Each row is a point on a landscape with many peaks, with its height.
From any point a climber steps to the highest of the 2 points nearest to it. It stops when none of these is higher. Distance is the straight distance between rows; heights are no part of it.
lezo: [-11  15  -7   8   3 -21   5   8  -4 -17  -6   6   7   1 -10  -3  11  -4
 -15 -20  -6  -5  13  -5  -2   2   4   0  13  10  -7   4   1   1  11  -5
   3  12 -15]  h=407
Sife: [  5 -23 -15 -19 -26  -4  -6  10 -27  28   4  -3  17   5 -12  -5 -19   0
  11 -16  30  14  -9  16   9  -2 -11   1  -7 -25 -12  24 -22   4   9  -2
  -6  -6  11]  h=498
punev: [ 12   1  -4 -17  37  -1   1   0  -2 -19  -4 -17 -10 -24  24   6  12 -22
  -8   0   1  -9  15 -21   4   4  14  22 -17  -7 -19 -36  -5  10  30 -45
 -21  17  -6]  h=556
Zuk: [  8  10 -32  20 -32 -23 -14  -7 -31 -18 -17 -22   5 -28 -14 -11   0  16
  15  -3  22 -11 -15   6   7 -19 -45 -38  -6  -6  22  28 -13  -1   0  24
  12  10  -1]  h=448
vas: [-29  -4  17  -8   7  -5   9   5  -2  -1   1  25   9  17  12   5 -21 -13
 -16 -18 -12  21  24  11  10  14 -14  42  -4   7 -33   8  29   2  -9   1
  17   3   6]  h=295
Zoson: [ 11  15   7   5  16 -13  24  10   2   3  13   8   9   4   6  -1  27  -4
  -9   1 -20 -15  28 -10 -11  -2   9  21  -1  16 -14 -28   2   9 -12  -6
 -21   1 -22]  h=310
Ror: [ 22  -9 -17 -34 -12  13  11  12   7  27 -25   5  -2  19  -6   5  -7 -12
  15   8  17  10 -26  -8  -5   6  -6  34 -17 -26  15  11 -11 -13  15  -1
   0 -13  18]  h=376
veb: [ 19 -19  18  12   4   6 -16 -24 -16   7   9   0   1  21   8   0   3   2
   9  31  -6  17  19  -2   2   7  -4  12   3   9   5  13  10  -1  -4  -3
 -22 -39  13]  h=603
Kika: [ 24 -11  21   2  14   6  -9   2   6   5   8  16   1  22   4   6   1 -18
  -4  26  -9  15  21   1  -3   0   9  28   2  17  -2  12  -4  -2  11 -10
 -23 -11   8]  h=511
faz: [ 10  -7 -11  -3   2 -11 -40  16  -7 -21 -10 -11  -3 -47  -8   1  -6  -3
 -10  -8  15 -14  -2  -2  -5 -11   5 -44   1   4  14  16 -27   9  14  -1
 -17  30   2]  h=695
zuto: [-26 -11 -20 -17 -21   6   8  15   2  13  -6  -2  -1 -18  -7   2   0  -7
   9  -9  15  11 -34   8   6   2   2 -36  -1 -13  19  37 -16   9 -29   6
  25  34   9]  h=445
midol: [-12  22  -5 -15  12  13   3 -23 -10 -32   8  -6  -2  -4   9  -1  33   6
   4 -11 -13 -26  22 -22   4   8   0   3   4   6 -11 -46  -3 -12  15 -28
  -2   6  14]  h=540
tef: [ 32   5  10   8   3 -30 -15   0  16  -2  17 -17   5 -17   1 -13   2   4
  14  38   8 -29   5 -12 -14   4  11  -4   3  -4  23 -14  -7  -7   1   1
 -31 -16   8]  h=108
Zotag: [-19 -19  -1   8 -15   9 -27   4   2   9  -2  -6   4  -6  -8   5 -31   9
 -12  -9  10  12 -26  28  -2   1  16 -38  13   7   7  15 -13   7  -8   1
   2  13   0]  h=283
lop: [-43  12  -5  -6  -8 -11   7   3  12 -13 -19  -1  -6  12  -4  -8 -19   4
 -18 -22   3  12 -44  11  -4   5  -5  -7  16   1   5  36   4   0  -3  20
  35  25   1]  h=206
vig: [  8  -4  16   4  -5  -1  27  13  -7  35  13   4   2  29   0   7  -2   7
  -4   6   1  35   1  34  -1   9 -17  37 -22 -11 -10  13  24   1 -36  19
  13  -4   1]  h=264
Veke: [  4  -7  -3  26  -5  -8  10 -18  -7  -5   9 -11  -4  18 -15 -11  -7  29
   7  11  18   6  -7   7   1 -10 -11  -7  15  -6   8  17  14  -3 -14  23
   6 -23  -6]  h=611
Fil: [-26  -2  11   3   4  24 -15 -37  -1 -19  10  -4  -7 -18  21 -12   1  17
  10  -5  -8 -24   9  -7  12   1  16 -43  19  -4  -1 -17  16   0   8 -17
  -1 -11  26]  h=557
ran: [  9 -18  22   3  14  15 -32 -39  -5  10  -6  -6   0  19 -15  12 -14  -5
   5  39 -13  16   0   1  11  -7  11  15   3 -15  12  21  -8  -4   3  -7
 -18 -41  32]  h=504
beso: [-22 -18  29  15  11  34 -33 -28  12 -20   1   8 -16   6   3   1 -11  -5
 -13   8 -18  16  -6   4  13  -8  31 -12   6   7  -2  12  11   5   8 -18
  -7 -15  11]  h=363
rero: [  5  27  -4  -1  12 -15  21   3  10  -3 -14  -1   6  -4 -12  -3  27   3
  -6   1 -13 -23  10 -23  -8  -8  15   8   1  13  -1 -28   2  -1  -1   2
 -13   9 -25]  h=350
Fev: [-24  -2 -31  -7 -14  13  17  10   0  -8 -22  -6 -10 -11  -1   2   0  12
  11 -15   8   2 -39   2   0   4 -20 -42  -3 -16  30  35 -12   9 -21  23
  35  30   1]  h=403
mag: [-16  -8   6  12   4  23 -17 -37  -5 -30  20  -2 -13   8   8 -13  13  21
   2   4 -16 -17  12 -12  11  -5  19 -21  22  14   6 -13  15  -2   6  -1
   1 -24  12]  h=631
pesev: [-19   9   0  -8  17  11  18 -24 -14 -30  14  24  -8  40 -11 -16  18  -2
 -22   7 -23   5  12 -25  -7  -1  10  25  13  13  -4  13  12 -18   6  11
  -1 -15   9]  h=441
Lalim: [  1   8 -14  -7  -2 -14 -18 -33 -22 -22 -22   7   6   9   0  -7 -17  -5
  11   1   2 -18   4 -37  -3 -11 -21   9   5 -14   5  12  -8  -5  27  -5
 -12 -29  16]  h=298
rim: [ -4   7   0  26  -2  -4  24  13  19  -2  18  -1   1   8  -7  -8   3   6
 -15   6  10  -1  -2  18   2 -13   1  -9  15  21   4   1   1   0 -23  16
  17  -6 -36]  h=452
tav: [ 34  10 -23   2 -16   7  39  32   5   8   6  -9  -9 -19 -17   1  31  17
  28   3  16  -9 -18 -10 -12  -1 -24   4  -7 -28  22  -2 -14 -13 -16  18
   4  19 -26]  h=336
gegi: [ 17   7  -8  -3 -14 -10  18  20  10  38 -10  -5  10   0  -8   1  -1   0
   8  -4   8 -11  -7   1 -12  -5 -11   6 -11   5  -8 -21  -6  10 -12   6
   4   8 -17]  h=447
bavem: [-39  23  -6  16  -4 -12  24  -2  20 -10 -15  -7  -8   6 -10  -5  -6   4
 -24 -28  -8  13 -24  14  -3  -1  -6 -12  11  10  -1   8   9   9 -25  20
  39   6 -23]  h=169
pog: [-24  13   6  -2   5   0   6   5  28  -8 -17   2  -6  -2  -8  -6  -7   4
 -22  -7 -16 -14 -16   3  -3   0  27 -30  29  35  13   5  -2   6  -4   9
  18  18 -15]  h=107
lodot: [-25 -12   2 -10  16  -3  -9  14   9 -14   6  24   5  -2  20  11 -26 -23
 -17 -30  -9  23  21  23  17  10  -3  20  -4  -2 -32   5   9   6  21 -24
   8  13   7]  h=357
zopeb: [-12   1   3 -20 -13  10  12   9  25  30 -24   3  -1  15  -6  11 -25  -5
   0   3  -3  13 -39  10   2   7  10  16   2  10   9   2   0   5  -3   4
   7   1  10]  h=335
zuz: [  9 -19   6   0  26  21  -8  -3 -13 -19  11  23  -5   5  43   5  12 -24
   3  -2  -5  21  42   7   5  -8   2  25 -29   0 -36 -12  17  -6  16 -30
  -7   2   5]  h=381
Roli: [-12   1  -2  11 -11 -20 -32 -29 -12  -4 -14 -19  10 -25  -1  -8 -29  19
  17  10   1 -32  -7  12   0  12  -6 -43   7  -4  22   6   6  15  -7  21
   0 -24  15]  h=176
voni: [ -7  -5  15  12  -1  -5 -35   1   9  10   0 -10   6 -28  25   2 -19   2
   6  -3   5 -10   1   7  -7  -4  14 -40   0   7  -8 -13  -9  12  23 -15
 -17   2  -8]  h=322
Kezap: [ 33  -9   3   9  -1  -7  -1  22  -5   5  21   2   1  26 -14 -13   1  -2
   1  25  22  10   6   4 -10 -12   0  20   3  -6  10  27  -8 -16  -7  26
  -4  -7   1]  h=162
nef: [  5  -6 -45   1 -35  -2   7   8 -25   5  -1 -11   2 -27  -8  -2   3  11
  26   2  29  -2 -22   8   7 -13 -35 -35 -23 -20  21  29 -16   4 -12  19
  12  14 -12]  h=409
ser: [ 19  18   2  24   0 -28  19  -8  -8  13  20 -17  14  -2   2  -3  16  10
  14  12  12 -12  19  -1 -11  -6 -22   1   0   5   2 -27   6   2 -27  14
  14 -22 -20]  h=580
gade: [ 21 -23  14  -1   1  17 -51  12  18   8   3  10   4   2  -7   6 -19 -15
   9  22  10   8  -9   3   6  -8  34  -2   5 -15  16  19 -31 -14  25  -8
 -31  -2  11]  h=429
mir: [ 22 -11  16   2  23   0 -19   2   6   9   6  -7   6 -17  28   9  -2 -15
   7   9   6   7  15   0  -5   2  13  13 -22 -10 -24 -31  -6   8  27 -35
 -25   3  -2]  h=640
toge: [-21   3 -13  -6   4  -5  -1 -38 -21 -16  -9  12  10  27  -4  -7 -16  -9
  -5 -15 -10   0   1 -26   3   0 -13  14  12  -5 -12  15   0   1  20  -8
  -1 -16  16]  h=334
Fofa: [  7  19  -5 -19  22 -17  10   0 -11  -1 -22 -15  -2 -28  -1   3  20 -10
 -17  -8 -10 -23   4 -32   9  18   4  23 -13   5 -11 -37  -8  12  25 -31
 -22  19 -13]  h=500
ket: [ 14  -1 -16  -9 -10 -16 -18  -8 -32 -10 -20   5   7   7 -21 -20 -28   3
   9 -10  18 -20 -10 -24   2 -18 -16 -11  -1 -23  16  33 -22  -6  21   3
  -4  -7  17]  h=263
tol: [ -2   5  10  11   9 -13 -32  -6   0  -8  -9 -18   9 -47  20 -11  -4   5
   3  -8  10 -28  14   4  -7   3   7 -50   1 -11   3 -11   3   7  26 -12
 -16  -6   0]  h=361
vozi: [ 15  19   3  20   2 -22   9  -5  -6 -14  34 -25  17 -23   2  -9  39   8
  -5  11   6 -29  31   1  -6   7  -7  -6   6   5   1 -30  14   7 -13   0
   2 -18 -16]  h=514
bov: [  6 -11  -4 -27  16   5 -13 -18  21   5 -34  10  -6  13   4  34  -9 -29
  19  18 -20  10  -4 -12   8   3  19  29   2  16   1 -11 -13  -2  11 -16
 -10 -27  14]  h=282
fizu: [  0 -20  -5  -1 -21  -5 -14 -18 -29  23   3  -9  18  19  -1  -7 -23  18
  16  -1  19  11  -9  14   9   1 -16   3   2 -17  -7  17 -11   9   4   4
  -1 -32   9]  h=438
Bekob: [  5  -8  -1  -8 -13  20  28  28  20  25  15  -6 -13   4  -7   2   7  18
  13   5   6  21 -36  15   2   9  -4  10 -11 -24  13  11   7  -7 -30  18
  26   5 -13]  h=248
Binem: [  6   1 -12  20 -18  -9  27  -3 -14  -3  -5  -7 -10  14  -9 -10  -3  25
  14  -7  19   0  -8  -7  -7 -10 -36  -1   6 -21   6  18   7  -9  -1  19
   9  -2  -6]  h=543
Vela: [-12 -12  19  13   3  21  17 -27  -6   3  17   1   0  30   5   9   2   3
 -11   3 -19  19  11   5  -1   3   0  16   5  24 -20  -4  23   1 -31  -3
   7 -22   2]  h=175
feb: [  5  -4   7  -2 -11  -2  13  24  22  39   5   5   9  10  -3   2  -8  -3
  -2  -1  -5   6  -7  12   0   2   9  11   2  15  -9 -13  -6   8 -14   8
   6   8  -6]  h=394
fov: [-33  27 -10  15   0  -8  19   5  21 -18 -20   4  -5  -1  -9   0   4  -3
 -27 -31 -20 -12  -6  11   7  -4   2 -23   9  28  10   4  -3  10  -7  20
  34  25 -27]  h=139
Kiza: [  5 -17  21   7   1  16 -35 -18  -9  -7   1   0   3  27 -24   4 -34   2
  -9  15  -4  20 -12   6   9 -11  11   0   4 -19  13  29  -3   7  -3  -3
 -12 -35  22]  h=432
Liba: [-24  -5   4   1   6   4 -15  20  29   2  -7  21   4 -15  21  11 -22 -14
 -13 -34  -1  10  13  21   9   0  13  -5   3   3 -29   1   0  11  31 -18
  -3  22  -5]  h=413
tob: [ 22 -10  11  -8  26  17  -7   3  -5 -14   9  25  -5  11  12  25   1 -29
   2  17 -17  16  41  -5  -2   4  -2  34 -11  11 -17   8  10 -10  18 -17
 -15 -14   9]  h=446
Loro: [-28 -14  18   2  10  27 -20 -24  11  -9   7   7  -1 -13  38  -7   6   0
  16  -5   0 -11  13  -4  15 -11  25 -33  -7  -5  -9 -23  12  -4  24 -30
   6 -11  20]  h=491
ridiz: [-10  23  -8   1  -7 -11  -5 -29 -24 -32   4 -24   2 -18  -4   2  34  13
  -4 -12 -12 -36  24 -30   5   8 -11 -16   0   5   1 -29  13   0  16 -11
   3   6   5]  h=489
papob: [ 16 -19  11  19   2   7 -27  21  17  28  25   0   7  -8   1   7  -8   2
   1  14   4  19   3  29   1  -1  21  -8   5   5  -2   1 -18  -2   6  -9
 -19  12 -11]  h=616
Mipu: [  8  -2  16  20   9   8  19   4  21   4   9   2  -4  24 -10  -9  11   5
  -6  29 -17   6   1  -5  -6  -9  25   7  18  21  17   1   9 -10 -21  26
   1 -13 -20]  h=373
puzat: [ 18   3  -1  -8   8 -12 -36  17  -3 -13 -10 -12  -2 -33   2 -10  -7  -3
 -15  -3  21 -15   1 -10  -1  -5  22 -14   0 -12   5   8 -30  12  35 -21
 -28  30  -3]  h=792
vadud: [  1  -9  16   2  -6   9  15 -21  -7  43   5  -4   4  14  12  19 -10  -3
   5  10 -20  11   7  -1  -6   4  -8  18   0  22 -20 -28  17  11 -25  -7
  10 -26  13]  h=188
nezel: [  5  -2  11  -6   0   0   2 -14   4  21   3   2  10   4  16  17  -5  -9
  16   1 -18 -10   8 -17  -2  12 -10  12  -2  13 -22 -44   4  12   4 -16
  -2 -17   3]  h=218
nege: [-10   7   2  10   3  -6  -8 -13  25 -11  -3   8   1   1  -2 -11   8   5
  -5   8  -9 -26  -3  -8  -4   0  32 -25  22  32  16  -2  -2  10  10   6
  -7   0  -6]  h=80
Tur: [ 10  21   2 -12  21   4  29   4 -20  -9   9  16   1   8   2   3  15 -10
 -21 -11 -20  -7  33 -14 -17  -1   3  45 -20  13 -22 -33   9  -8 -17  -2
 -13   7 -15]  h=270
gusug: [-20   6 -12 -26  14  31  -8 -25 -13 -24   9   8  -9  15  22   2  17   3
   1 -14 -20 -12  28  -9   6  -9   5   3   0  11 -24 -36   9 -16  19 -23
  11   0  19]  h=606
kar: [-13  -9   4   1   1   5 -15   7  19  21 -11   1   8 -18  28  15 -27  -9
  -2 -19  -2   4  -1  16   0   1  13 -30  -6  16 -22 -19  -7  17  22 -23
 -10  22  -7]  h=362
ponot: [  0  -8  -8 -19   9  11 -14 -24  10  10 -12  11   0   1  27  34  -8 -16
  16   5 -13  -2   5 -18   6  11  -5  22  -3  16 -18 -33  -2  -1   0 -23
  -6 -26  16]  h=245
funol: [ -8 -18 -13 -23 -21   2   3  35  -4  24   6  19  10   1  -3  -3  -8 -12
  12 -12  18  24 -22  10  20  18  -4  17 -16 -17  -9  27  -7   2  -8   3
  12   9  14]  h=586
gep: [-24   5   2 -25   1  -2  20  -6  16  16 -36   8  -7  29  -7  10 -18  -7
  -1  -5 -17  15 -31  -5  -3  11  -5  29  -3  -2  -5  -6  12  -5  -6   4
  14  -7   8]  h=292
Mukob: [ -7   7  -2  23 -13 -17 -36 -34 -29 -23 -13  -5   8 -21  -4 -20 -19  20
  11 -13   2 -31   1  -7   8  -4  -6 -42  14  -5  12  16   8  15  15  10
   5 -28  12]  h=204
Guso: [  2  11 -25  23 -19 -22   7  -4 -23 -23 -19 -11 -12   4 -18  -3  -4  19
   9 -19  16 -12 -15  -7  -4 -12 -39 -20   0 -26  18  36  -7 -13  10  25
  21  19  -7]  h=492
lovet: [ 33   1  -1 -12   9 -14 -16  19   8  -1  -5  -8   2 -22 -12  -8   1  -8
  -8  16  21 -18  -9 -20  -5  -3  24   6   5   1  12  -2 -27   3  20 -13
 -39  25   3]  h=912
Pege: [ 10  12  18   5  12 -13  -4   0  26  17   8 -23   6 -34  21   3  14  -1
   6   5  -4 -25  18 -12  -9  13  10 -23  -3  19   4 -51   7  11   6 -16
 -16  -6  -7]  h=64
zupa: [ -1  16 -18  -4 -14  -6  30  15 -14   4 -18   5  -9  22 -10  -1   2  20
  16 -29   4   6 -19  -6  -8   8 -35  22   0 -38   1  19  -1 -22  17  20
  15  15  -9]  h=480
turub: [ -7 -11 -12   1  -6 -11  10 -22 -20  11 -11   6  10  32  -8   3 -19   6
   2 -13  11  23 -11   2   5   0 -24  19   3 -12 -11  13   8   2   1   2
   0 -22  14]  h=385
kolot: [ -2 -13  12  15 -14   5   9  -1   9  24  12 -17  -1  24 -14   5  -5   9
 -17  13   7  39 -20  27   1   1  -1  13  -6 -14  -4  17  20   3 -38   9
  11 -17  12]  h=320
Moba: [ -8  16   6   8   2  -6  -5 -10  26  -5  11 -13   2 -17   6  -8  11  10
   7  13 -12 -36   2  -2   1   7  18 -31  16  28  18 -32   2  12  -2   5
  -4 -14  -5]  h=58
lur: [  5   2  18 -20   8  15  36   5   3  33 -17  15 -17  30  -2  12   2  -2
   2  12 -15  38  -3  15  -3   9 -17  56 -22 -15  -9   3  26  -6 -25  24
  13 -14  12]  h=213
nodat: [-37  -6   2  -7 -12  -5 -19  -5   9  -8 -13   0  -4   9 -15  -7 -30   4
 -29 -20   6  16 -29  14  -5   3  10 -13  21  -3   3  25   2  10  -9   1
  17  13  11]  h=240
malo: [-21  10  -2  11  -7 -16 -19 -28 -28 -43  11 -12   4 -39   3 -12  21  11
   7 -13  -8 -39  28  -7   6   9 -16 -42   3  -9   7 -16  18  -5  17 -10
   2 -14  18]  h=444
ves: [ -9   4 -30   1 -29  18  30   3   4  11 -19 -13 -14  -7  -8   9   2  29
  12 -24  10   6 -39  14   0   6 -36 -31  -1 -16  20  12   2   8 -21  18
  28  19 -12]  h=367
biv: [  4   9 -13  26  -6  -6  20  23   5 -12  28  -7   7 -19 -15   0  18  -5
 -11   6  18  -8  -9  22   3 -26 -12 -18   5  17   9   5 -26   1 -18  17
  22  19 -33]  h=519
rutan: [ -1  -3  15 -15  10  29  11 -21 -19 -11   5   7  -8  38  14  13   4 -11
 -17  17 -21  25  20  -1   6  12  -7  34 -10  21 -17   1  18  -9 -29  -4
   1 -17  10]  h=210
bebus: [ 28  -4  15   7  14  -5 -12  26  19   2  17  -6  -3 -13   8  -6  10  -8
  -9  15  10  -1  11   7  -1   0  28   3  -6   0  -9 -18 -12   7  22 -20
 -33  16 -12]  h=755
rivi: [ 13  -4  -1   6 -21  29  35  19  19  46  -7 -12 -12  14  -8   7   3  20
  18  -8  -5  18 -35  14 -10   8 -11  13 -18 -19  -3 -12  18  13 -19  10
  20 -17  -2]  h=291
Ger: [ 13   9  33  -7  12  23  30  -5  -2  15   3  20 -11  31  11  11  12 -13
 -10  28 -33  20  17   0 -14   6   3  43 -16  29 -10 -11  19 -16 -37  22
  -1 -19  -6]  h=260
guz: [ 12   1  23  -2  19  21  -5 -12   3 -24  38  12 -13  10  13 -10  42   2
  -1  33 -16 -11  34  -9  -2   1  30  12   4  17  16 -17  11  -8   0 -11
 -18  -5   8]  h=250
Togos: [-26 -18   9   4  22  32 -12 -17  -2 -28  17  26 -17  14   3  -9   6  -4
 -18  -5 -22  10  14   6  13  -6  33  -9  14   2  -9   8  14  -8  24 -24
   2  -2  17]  h=433
Vema: [-30  13   2   0  12  -9  31  -8 -20   3   1  13   3  32   9   1  -9  -6
 -11 -24 -11  19   9  -7   6  13 -27  41   0  -9 -26   7  20 -13 -14  18
  21  -1  -5]  h=244
Moto: [ 27   6 -11 -19  -4 -11  11  38  24   8 -11  -4   2 -16 -14  -2  11  -8
  -3  10  17 -17 -19 -18 -10  -4  16   5  -1   5  13  -8 -31  -1  -8   4
 -14  43 -11]  h=773
bunu: [  8 -29  26  19  -2  16 -57   8   4  23  16   0   2  -7   4   5 -17   2
   3  27  -2  23  -7  25  11  -7  22 -14  -5  -8   9  15 -19 -17   7 -11
 -21  -1   5]  h=512
Rek: [ 28   8 -22   0 -22 -12  22  32  -4   4  -7 -15   5 -19 -15  -1  18  15
  17 -11  29  -4 -13  -3   6  -7 -35 -14 -17 -17  15   4 -17   1 -19  14
  12  27 -19]  h=368
Netun: [-29  -7  -3 -10  20  22   9 -13 -18 -36  20  24  -7  21  -7  -3  22   0
 -13  -8 -21  -1  29  -6   8  -2  12   9  16  13  -4  -7  13 -19  16  -3
   3   5  11]  h=513
bar: [ -4 -17  23   6 -13   7 -13 -12   9  10  -2  -9  -2  26 -21   0 -21   2
 -17  11  -5  31 -22  14   2  -5   8  -1  -3  -6   8  15   7   2 -22  -1
  -4 -18  19]  h=372
bilo: [-14  -9  -4  -2  -5  -5 -21  37  13  -5  -1  10  10 -30   5  -1 -14  -9
 -21 -37   7  15  -1  31   3   3   9 -17  12   7 -14  18 -17  10  14  -5
   9  36   2]  h=481
feze: [ -7  10   0  18   9 -17 -22 -16 -27 -31  -1 -14   2 -45  11 -16  19   2
   0 -18  -1 -28  23   1   0  -9   1 -39  -8 -26   1 -11  13   5  27 -20
  -6   1   5]  h=404
Faror: [-17  -4 -11   5 -12   1  -4  19  23  23   3  -4   6  -9  -9  14  -9   3
 -12  -6   2   7 -18  32   5   4  15 -23   6  25  -4  -9 -14  19 -17   7
  11  24 -15]  h=332
rifop: [  9 -13  11  -8  16  20  -9 -17 -24 -22  25   3  -4  -2  40  -6  19  -8
  11   4   9   2  36  -2   3  -3   1   5 -22 -12 -25 -20  12 -14  20 -36
  -8  -2  19]  h=333
vamiv: [  7   7 -17 -14 -22  25  33  10   8  29 -32 -10 -16  10  -2   8  -6  27
  22 -20   7   2 -39  -5  -7  13 -25  -5  -8 -21   7   3   2   9  -6  16
  11   0  -5]  h=331
kete: [  0  -3 -10 -21  28  -8  -5   8  -6 -18   1  33   8   6  13  18 -16 -32
 -11 -10  -4  22  30   0   4  13  -4  42 -11  -3 -20  13   9  -5  24 -19
  -8   4   3]  h=382
les: [ 22  -7  -1  -1   0   8  24  36   3   8  15  10  -5  18  -9  -9  18   5
  14  17  17  17 -12   6 -12  -1  -2  24   0 -27  16  15  -1 -25 -15  28
   8  15 -11]  h=200
dil: [  1  11 -18   5  -7  -6  16  14  15 -18  -8  -4  -7  -7 -17  -3   7   6
  -7   0  14 -11 -14  -6  -7 -15  -1 -19  16   7  26  16 -22 -13 -11  26
  18  31 -27]  h=596
Luf: [ 19  -1  22   5  17 -17 -11  -5  13 -13  17 -21  -1 -35  12  -5  14  -5
   4  27  -2 -33  16 -14  -5  23  20 -22  -2  -7  13 -30   6  -7   9 -16
 -28 -11  14]  h=86
forup: [ 18  10  -9  13 -18 -24   9   5   9  32   3 -24   1  -8  -7  -1   7  21
  24  11  18 -18  -6  12   3  -6 -12 -14  -7   6   7 -20   4   7 -16  16
   4 -13 -20]  h=510
raro: [-17  -4  11  24  -5   1  -5 -40 -12 -17  25 -10  -3  13  -3 -16   0  14
   3  15  -4  -5   8 -11  10  -5   8 -15  21  10   4   5  23   1 -16   6
   7 -33   9]  h=727
Kifam: [  3   7  -8  10  -9 -15 -40 -13 -41 -23 -10   8   8 -13 -17 -22 -32   4
   3 -20   7 -25   2 -13  -6 -17 -12 -32  13  -8   9  29  -4  10  25   1
  -3 -10  10]  h=232
Sovun: [ 15  -2 -27 -25 -19 -10  18  22  -9   4 -14   9  -1  10 -13  -8   1  -4
  17  -8  21   2 -17 -18  -4  -2 -23  16 -11 -34  11  19 -19 -12  13   9
  -5  17   8]  h=425
pena: [ 16  11  -6 -26   7 -17   1   8  10  18 -34  -3   7 -20   2  16  -8 -17
   4  -2  -1 -11  -6 -15  -5   9  -2  13 -12   6  -7 -31 -14  21  26 -30
 -19  12  -2]  h=449
zapof: [-15   7  10 -16   3  11  37  -3  13  27 -20   8 -16  24   1  11 -13   6
   0  -1 -19  24 -25   8 -12  11 -18  39  -5 -16 -12 -17  24  -7 -28  18
  18 -11   7]  h=249
Bop: [  5   5  28   2   9  13  27  -7  23  23  -2  11 -13  25   2   8  13  -5
  -5  23 -31   7  -4  -5  -6  -6  20  21   3  30  -1 -15  13  -5 -38  26
   3 -15 -15]  h=313
gudem: [  8  19  -7  21  -5 -31   3  -2 -13 -19   6 -15  18 -13  -7  -4  21   6
 -11 -10  10 -15  26  -3   6 -11 -10 -12   5   2  -2  -2   6  12   8  -3
  -3  -2 -23]  h=458
keve: [  7  -1 -16   8 -12 -11 -17  39 -11 -16   2  -5   5 -47 -12   6  11 -13
  -9 -13  15  -4   0   5  -1 -10  -3 -36   8  13   7  26 -33   3   2  -1
  -3  40 -16]  h=622
zodif: [ -9  23  -1 -17  19  -7  30  -1 -24  -1   4  30  -2  20   7   7  -5 -24
  -6 -16 -18   8  30 -17 -14   8 -23  56 -19  -3 -25 -17  22 -23 -17  22
   1  -2  -9]  h=225
debi: [ 10   0   9   2  17  11  -3  -7 -22 -14  30  -1  -3  10  21 -13  36   3
   4  23  -7 -14  45 -13  -7   4   3  15   1   8 -12 -17  10  -8   8 -16
 -15 -12  11]  h=288
Sebin: [ 42  -5   4  14   2 -19 -13  13   0  -6  28  -3   4   4 -15 -18   7   7
   8  44  20 -10  10  -5  -9 -15   7   7   9  -1  19  13  -8  -6  -2  14
 -17  -6  -2]  h=135
sev: [ 14  21 -16  -7  -9 -15  12  13  25 -10 -26 -11  -5 -14 -15  -3  10   1
  -2  10   6 -23 -20 -24 -13 -12   4 -12  -3  11  30   2 -20  -5  -2  19
  -7  28 -24]  h=673
meza: [ -7   7  -2  12  -3 -11 -12  49   6 -24  10   3   7 -32  -8  -3   4 -22
 -27 -32   7   6  10  23   2  -4   6 -15   7  10  -3  15 -22   2   6   0
   7  48 -19]  h=548
Fafos: [-24 -19 -15 -17 -26  10  -2  26  -5  25  17   7   7 -20   0  -6   1 -11
  13 -19  16  27 -28  13  15  18   5 -14 -10 -17   0  37  -6   4 -28  -3
  19  24   9]  h=506
dovof: [ 17 -10  -8 -39  11   5   9   7  21  29 -31   9  -4  14 -10  24  -8 -25
  15  16  -5  16 -16   0  12   5   3  48 -18  -8   7   0  -2  -4   2  -5
   0 -25  19]  h=330

Call two points neighbours if one is among the 2 nearest of the other. Go from one point of each pair to the other, from neighbour to neighbour, staying as high as possible. Name the lowest point that can't be avoided.
Liba / veb | lodot
ser / Liba | zodif
funol / Netun | toge

Where does a climber stop that starts at each point below?
Bop | lovet
Pege | funol
vamiv | funol
lur | veb
vadud | raro
tol | gusug
bilo | lovet
ket | funol
nege | ser
zapof | ser
Rek | raro
Zoson | ser
debi | veb

Write out the way that a climber takes from each point below.
Bekob | rivi vamiv ves Fev zuto Fafos funol
Mukob | Kifam ket Lalim toge turub fizu Sife funol
rutan | Ger Bop Mipu rim biv dil sev Moto lovet
tav | Rek nef Zuk Guso Binem Veke raro
